A landscape with many valleys, sampled at points; each row gives a point and its height.
A ball rolls from a point to the lowest of its 2 nearest points, and stops where none of them is lower. Distance is the straight distance between rows; heights are no part of it.
Vozop: [ -3   5  -1   9  11  12  -3  -1   7  -5   0 -26   1 -17 -16  -5  12  18
  -4  -5]  (h 336)
zunot: [ 14  -6  -6  -1  -8  10  11  -4  -8  19 -12  -4 -21  13 -14  -4 -14   1
   2  -8]  (h 380)
rimo: [-21  12   6  -2   6  -3  13  12  -8   3   7  10  13 -13 -14   0  11  -8
   4   6]  (h 215)
pakaz: [ 11 -12   3   3  -2   2  27   5  -4   3  -2  -5 -10  -2 -23 -10  -8  -6
  -2  -5]  (h 384)
Gom: [-13  19   3  -8  18   5  19   8  -1  12   7   2  13 -20 -12   6  24 -19
   4  -2]  (h 170)
koz: [ -3 -15  -5   0 -15  -3 -17 -12  -8   0  16  21   4  21  -2   1  -4   4
  -7   6]  (h 233)
karif: [  3  -4   3  -1 -13   3  13  10   4 -18  -1   8  15  -4  12  -1  18  -3
  -6  13]  (h 383)
Siram: [ 13  -2  -8   2   5  10  16  -3   0   5  -3   1  -3  -2   4   1  11 -14
  -4   1]  (h 479)
Bem: [  3  13  14  -3 -14  -7  11  10   3 -10  -7   7  14  -5  21  -9   5  -4
   0  14]  (h 338)
fogoz: [  6  -2 -13   6  17 -18  -9  -6 -11  -7  12  17   3  -3   5   5   1 -17
  -4 -12]  (h 518)
zimi: [-29  14   6   6  -2   5  -2  13  -3   5   5  -5   6 -14 -16  -2   4  18
   4   4]  (h 184)
tis: [ 10 -12   0  -6 -19   2   6   9  16  -7  -1 -15  -7  12  12 -16 -14   5
  -4  17]  (h 433)
zifod: [ 12 -11  -9   4   6   2  22   1  -4   9 -12  12 -20  -2   0   1 -15 -19
   2  -8]  (h 573)
Mip: [ 18  -7  -1   2  11  12  30  -4  13   6  -9  -4 -12 -10   6  -6   2 -17
   0   0]  (h 510)
fogem: [  6 -18   1   8 -11   0   4   3   6  -8  -7  -2 -10   5   0 -12 -15   6
  -7   8]  (h 326)
lat: [  8  12  14  -3  -9  -6   1  12  25  -9  -5 -26  -1 -13  26 -17  -7  14
   3  14]  (h 250)
vizos: [-30 -12  -4   4  28   1 -16  -9  -2  11  -3  12  -4  -7  -8  19  -8  -7
   6 -12]  (h 601)
pigi: [-18  -7  -9   5  25  -2  10   4   0  -9   5   7   6 -22 -10  12  10 -14
   3  -8]  (h 79)
lomi: [ 16   4   4  -4 -11 -15 -22  -9   0 -23   0   0  14   3  10  16  10  -1
  -4   0]  (h 193)
Feb: [ -4  22  11  10   8 -17   6  10 -12   1  -4   7  11 -23   6 -14  -2   2
   1  -5]  (h 547)
Guk: [ 11  -8  -1  -1   2   0  21   0   1  15 -14   1 -22   0   7  -7 -31 -10
  11  -2]  (h 602)
sata: [ 32  17  15  -4  -2 -22  -9  -2   5 -24  -6  -3   9  -5   7  14   6  -4
   1   4]  (h 251)
biz: [  3  17  15  -2 -23   1  -3  13   5 -11  -8   1  12   1  23  -6   7  13
  -3  12]  (h 289)
teg: [  3 -15   0  10  -5  -7  12   3  -1 -15  -3   7   0  -5   1  -8  -6  -4
  -8   6]  (h 234)
Tuki: [-13  -7  12   5 -10  23  15   6  -5   3 -16   5   0 -12 -12  13 -10  16
  10 -17]  (h 627)
dira: [  7   3   0   3  11 -25  -3   4 -13 -13  11  11   9  -7   2  -3   3 -12
  -5  -8]  (h 526)
fomo: [-12  -2  -7   0   2  34  -7  -1   5   6  -4 -13  -8   7 -17  13   3  21
   3  -8]  (h 319)
Nako: [  2  16  12  -2   7 -25 -28  -3 -10  -9   8  -4  10  -2  -2   7   4   8
  -2  -7]  (h 410)
lev: [ -2   8   4  -1  -2 -18 -29  -6 -13   5  14   4   3  13   1  -4  -4  15
  -2  -8]  (h 425)
bibi: [ 21  13   8 -19  -7   5  12   2  22  17   0 -27  -7   6  16 -19  -3  -3
   6  12]  (h 686)
dobak: [ 22  -9 -25   2   4  -7  17  -4   7  -1  -1  11 -18   4  19   0  -3 -30
   2  -8]  (h 421)
ror: [  8   7  -2  -4 -15  -1 -25  -7  -6  -7   2   4  12  14  17  11  10   3
  -2   4]  (h 129)
dopum: [ -4   9  -8  -5  15   3 -25  -5  -4   4   4 -16   6   5   2  10  14   4
  -3  -5]  (h 261)
gobu: [ -3   9   3  -2 -19  10 -12   7  -4 -12   0   6  13  11  20   2   9  10
  -8  13]  (h 214)
fenav: [  0 -15  12   5  -8  18  25   4  -1   3 -20   4  -6  -9  -2   5 -10   4
  10 -11]  (h 589)
gugom: [-21  -3   6   4   4  17   2   0  -9   7 -12   6   0  -9 -12  11  -9  13
   6 -13]  (h 639)
Dav: [-15  -7  -5  -2 -11  30 -11   2   9   3   9  -8  -7  22 -21   8   4  19
  -5  -3]  (h 286)
Buki: [-16  -7  -4   9  28  -7 -15 -10  -6   5   2   1  -3 -11 -12   1  -8   7
  -3 -13]  (h 585)
lapup: [-27   9   6   1  -6   5  15  17  -9   5   4   7  10 -12 -20  -1   1  10
   3   6]  (h 246)
vupod: [-14  19   7   6  12 -11 -10   3 -16  10  -3  -2   6 -15  -3  -7  -2  13
  -1  -7]  (h 558)
muze: [ 16  -4  -3  -4  -8  12  14  -3   8  -3  -6  -3   3   5  14  -3  17 -11
  -5  13]  (h 441)
taden: [ 10 -12   3   5   9  12  34   1   9   3 -12   2 -16 -14   0   1 -10 -12
   6  -9]  (h 539)
Povis: [  7  13   9   5  -5  -7  -2   7   2 -10  -4 -13   4  -8   1 -15   5  13
  -4  -1]  (h 181)
pize: [ 17  -5 -19  -3   1  -2  -4 -15   5  12 -11  -9 -22  11  24 -11 -19 -10
   7   4]  (h 655)
Reg: [ 12  -3 -16   7  19  -4   1  -6  -8  -2   0   8  -7  -5   7   1   7 -14
  -4 -11]  (h 506)
Funi: [-22  -1   2   0 -11  16 -13   5   3   0  13   3  -3  16 -24  -1  -6  24
  -4  -2]  (h 197)
lago: [  0  12  -8  -7  -9   9 -27  -5  -3   2   7  -8   8  19  10  13  15   6
  -3   3]  (h 192)
kege: [-16  -2   5   2  -2  -9 -31  -7  -9   7  16  14   4  11  -6  -4  -8  22
  -3   1]  (h 438)
puz: [-28  11   4  11  -9  12 -12  12   0  -1   8 -11  -2  -2 -22  -5  -3  27
   0  -1]  (h 96)
mib: [ -2 -10  -2  -1   4  26   9  -2  -2  13  -8 -12  -8   1 -25   9  -3  12
   4 -14]  (h 196)
lasig: [-37  -2  -2  -1  20   9  -5  -3  -7  11  -9  12   3 -11  -6  23  -5   0
   8  -8]  (h 615)
mebub: [-17 -24 -11   2  11  -6 -13 -10   3 -10  14  14   7   1  -5  17   7 -12
  -5   0]  (h 301)
Supum: [ 16  12  -1 -13 -17   9  14   5  -7  24  -3  -1 -14  19   5 -14   0  -6
   8  12]  (h 480)
Nazaz: [ 34   8  -3  -3   1 -17  -1  -6   3 -14  -1  -1   9   5   8  13  15 -21
  -1  -2]  (h 302)
napi: [ 14  -7 -12  -8   5  -4  12  -6   9  10  -4 -13 -19   5  14 -13 -27 -10
  13   6]  (h 631)
dip: [-12 -17  -1   2  -6  14 -23 -14   7   4  14  12  -8  18 -19   2 -11  24
  -1  -4]  (h 247)
puvo: [ -6 -11  -1  13  15  -7  15   1  -7 -12   2  10   4 -16  -7   3   2  -7
  -5  -6]  (h 145)
foz: [ 12  18  17  -2  -5 -16   9   9  17  -5  -5 -19   0 -13  10 -20  -2   5
   2   5]  (h 162)
kibi: [ 16   2  -2 -11  -1   8  12  -3  16  14  -9 -19 -12   1  20 -14  -9  -6
   7  11]  (h 662)
Zis: [  3   1   0   6   9   1   4   2  -2  -3  -2 -12   3  -8  -9  -9   7   8
  -3  -2]  (h 260)
gemus: [-18  -6 -13  -4   5   6 -12  -6  -3   4   5   9  10   4  -1  16  12  -7
   2   7]  (h 345)
fab: [-10   4  -6   3  21  14 -24  -6   6   2  -3 -27   2  -5  -2   5  15  17
  -5  -8]  (h 324)
gotaf: [ -8   9  -7  -4  30   0  17   5   3   1  11   2   7 -18  -9   9  22 -21
   2  -8]  (h 136)
Zogav: [ 11  13  11   7  13 -24   5   6  -2 -13  -6   2  10 -18  10  -9  -1  -6
  -2  -6]  (h 537)
nofe: [ 13  21  11 -10  -8   8  16   6   0  24  -9   1  -5   6  18 -13   2  -9
   4   8]  (h 515)
Geb: [-11  12   9  -9  -1 -19 -26   1  -6 -11  10   3  20   0   3  19  11   1
   0   1]  (h 395)
Zat: [-16   7  -2 -11   5 -13 -18   1  -8  -1  10   6  18   6   5  18  15 -16
   3   4]  (h 378)
gamed: [ 14  -3   5  -2 -12   4   5   5  23 -11  -6 -21  -3   3  19 -13   0   7
  -4  15]  (h 366)
zanag: [ -9 -25  -8   2  -2  -7 -17 -18  -4  -7  19  22   6  10  -3   7   2  -2
  -3   4]  (h 267)
sagav: [ 11 -12  -4   1   5  12  18  -3  -6  14  -4  -5 -13   6 -26   3  -9  -2
   2 -15]  (h 306)
zez: [  2 -12  -9   4  -9   5 -18 -16  -7   5   3  14  -7  19  -6   1  -9  13
  -6  -2]  (h 183)
dovel: [-23 -13   3   2  -5  -3 -13   1  -2 -19  11  11  17   0  -1   7   7   8
  -8   9]  (h 483)
Mupak: [-32 -12   2   1  -3  -5 -12   5   3 -10  13   0  11  -4 -19   5   7   5
  -3   6]  (h 508)
Kevo: [ 22  -1  -5  -5 -19 -20  -3  -3  -4  -6  -1  12   4  16  22  -2  -4 -18
   1   7]  (h 371)
mor: [  8 -13   5  -4 -16   5  30  10  16   1  -3 -13 -11   2  -6 -12 -11  -1
   2  15]  (h 527)
ziv: [ -6   0   1  10  14  -9 -13  -8 -14  -1  -3   5   0  -5  -2  -7 -10  11
  -7  -7]  (h 572)
kugap: [-33  -1   7   1  -3  -3 -31  -3   0  -2  11  12  11   6   2   6   1  16
  -1   6]  (h 457)
Fupez: [ 22   2 -16  -2  -9 -19   3  -4  -3  -2  -1  13  -8  10  24  -5  -5 -29
   7   1]  (h 394)
Kubut: [ 12  -9   9   1 -10   9  27   6   9  12  -8 -13 -18  -2 -15 -15 -14   3
   4   0]  (h 458)
Botez: [ 18   6  -1  -6  -9  14  21   1  -7  26  -6  -2 -18  16  -8  -7  -5  -8
   3   0]  (h 436)
Gos: [ 36   9  -3  -6 -16 -22  -9  -6  -1 -12   1   2   5  17   5   9   4 -20
   2   4]  (h 337)

Call two points neighbours if one is among the 2 nearest of the other. Go from one point of each pair to the other, from neighbour to neighbour, staying as low as possible. Name the highest point that can't be avoided.
pigi and mib: fomo
pigi and zez: dip
ror and foz: Vozop
foz and zez: tis
pigi and puz: lapup

Where does a ball stop that starts at each point below?
ziv: ror
Guk: ror
tis: pigi
Geb: zez
fogoz: ror
Fupez: ror
dovel: zez
Mupak: zez

Two balls start at each pair of points below. Name the first point that both come to, or write -.
napi and mor: -
Tuki and gugom: Siram
dobak and kibi: ror
